Each row is a point on a landscape with many peaks, with its height.
From any point a climber steps to the highest of the 4 points nearest to it. It stops when none of these is higher. Distance is the straight distance between rows; heights are no part of it.
k164 (h 556): [150 126 130 131 120 119 116 115 115 133 142 124]
k402 (h 490): [134  71 142  94 114  40  72 170  96 144  52 134]
k330 (h 667): [145 119 132 142 100 109 105 128 102 122 129 108]
k240 (h 676): [169 137 123 148  77 129 132 114 137  99 143  88]
k142 (h 452): [ 88 154 155 144 188 156 176 126 131 156 153 166]
k334 (h 352): [ 63 142 145 130 180 142 163 150 130 159 139 170]
k629 (h 603): [167 126 132 153  67 130 111 123 125  96 109  81]
k574 (h 344): [153  68 131 109  72  94  72 183 109 119  93  89]
k187 (h 320): [156 101 139 149  68 119  83 139 113 110 101  98]
k704 (h 77): [184  96 136 138  56 131  80 137 120 102  88  84]
k293 (h 485): [141  73 131 100  91  57  77 171 106 130  76 107]
k204 (h 449): [120  92 121 115  95  88  82 164 102 124  91 116]
k153 (h 332): [147 138 122 128 133 139 124  99 148 137 137 133]
k231 (h 503): [119 172 106 132 168 182 192  88 171 111 192 131]
k804 (h 46): [126 133 127 118 148 147 124 124 128 152 132 156]
k908 (h 700): [159 128 129 148  97 117 123 117 119 115 134  98]
k706 (h 401): [ 79 153 155 140 214 151 181 128 149 176 182 175]
k893 (h 596): [106 160 146 143 198 164 192 115 153 159 164 161]
k119 (h 174): [118 150 123 137 159 157 143  99 148 133 133 149]
k482 (h 474): [115 171 107 139 157 168 174  83 161 110 169 123]
k600 (h 683): [129  81 129 100 105  55  80 171 108 136  63 123]
k201 (h 451): [111 114 118 114 123  91 111 155  97 128 112 128]
k406 (h 479): [169 119 133 153  59 131 100 128 130  89  97  75]
k843 (h 450): [101 160 146 144 184 156 172 111 136 146 150 157]
k847 (h 467): [129  92 124 123  81  98  76 163 107 122 100 109]
k41 (h 442): [108 100 131 102 125  63  95 163  95 132  62 141]
k114 (h 689): [197  74 142 121  54 111  72 166  86 100  91  70]
k501 (h 333): [108 112 136  92 152  69 133 164  93 141  84 149]
k772 (h 269): [106 117 132  87 163 105 146 165 120 158 107 162]
k693 (h 347): [ 79 143 142 127 174 154 155 139 128 157 135 168]
k620 (h 507): [126  96 128 129  90 100  86 152  99 115 106 113]
k382 (h 470): [ 95 156 149 148 211 160 193 120 164 177 181 175]
k739 (h 382): [109 105 136  99 135  66 111 160  91 128  76 143]
k352 (h 469): [117 171 122 138 182 173 189  94 159 125 169 139]
k969 (h 305): [ 86 131 139 118 162 150 144 149 129 159 124 171]
k155 (h 329): [109 161 135 142 172 157 160 103 141 135 144 150]
k891 (h 674): [117 167 108 140 144 164 158  85 166 118 151 131]
k646 (h 558): [120 173 101 144 146 189 171  78 163  96 192 123]
k260 (h 578): [121 112 124 126 107 102 100 146  96 121 121 119]
k445 (h 688): [115 171 103 146 128 178 156  81 169  96 182 119]
k567 (h 459): [151 128 125 130 126 131 121 108 127 138 141 129]
k850 (h 486): [125 161 105 146 105 184 139  85 175  98 187 117]
k965 (h 478): [132 175 113 149 137 202 163  67 172  95 223 121]
k342 (h 634): [165 132 122 134 109 128 127 104 142 123 145 111]
k826 (h 166): [163 139 107 136  88 152 136 103 174 110 164 100]
k913 (h 201): [143 145 112 136 115 152 139  94 165 124 144 119]
k612 (h 319): [116 113 122  92 143 103 132 159 101 140 118 143]
k168 (h 640): [162 131 131 154  66 129 121 118 132  93 118  78]
k280 (h 99): [114 143 132 130 159 161 134 115 134 150 127 159]
k801 (h 400): [112 170 120 143 172 165 169  90 146 129 149 144]
k950 (h 167): [133 147 117 135 139 153 132  96 153 135 136 138]
k266 (h 399): [105  95 139 100 136  59  94 167  93 136  56 149]
k320 (h 223): [120 117 124 101 148 123 128 150 112 153 131 152]
k524 (h 345): [106 113 124  96 137  78 122 162  91 133  93 137]
k943 (h 480): [141 115 121 124 127 116 111 130 103 134 140 131]
k743 (h 181): [186  79 141 131  63 119  71 153 107 108  93  85]

For each start below, name the point where the climber stops.
k620 -> k908
k501 -> k600
k352 -> k445
k574 -> k600
k524 -> k908
k482 -> k445
k801 -> k445
k567 -> k908
k320 -> k908
k739 -> k600

Call two points neighbours if one is among the 4 nearest of the other. Go from one point of each pair to the other, from neighbour to neighbour, staying as high as possible. Name the lowest point that can't be avoided.
k908 / k114 -> k574
k908 / k600 -> k204
k893 / k445 -> k801
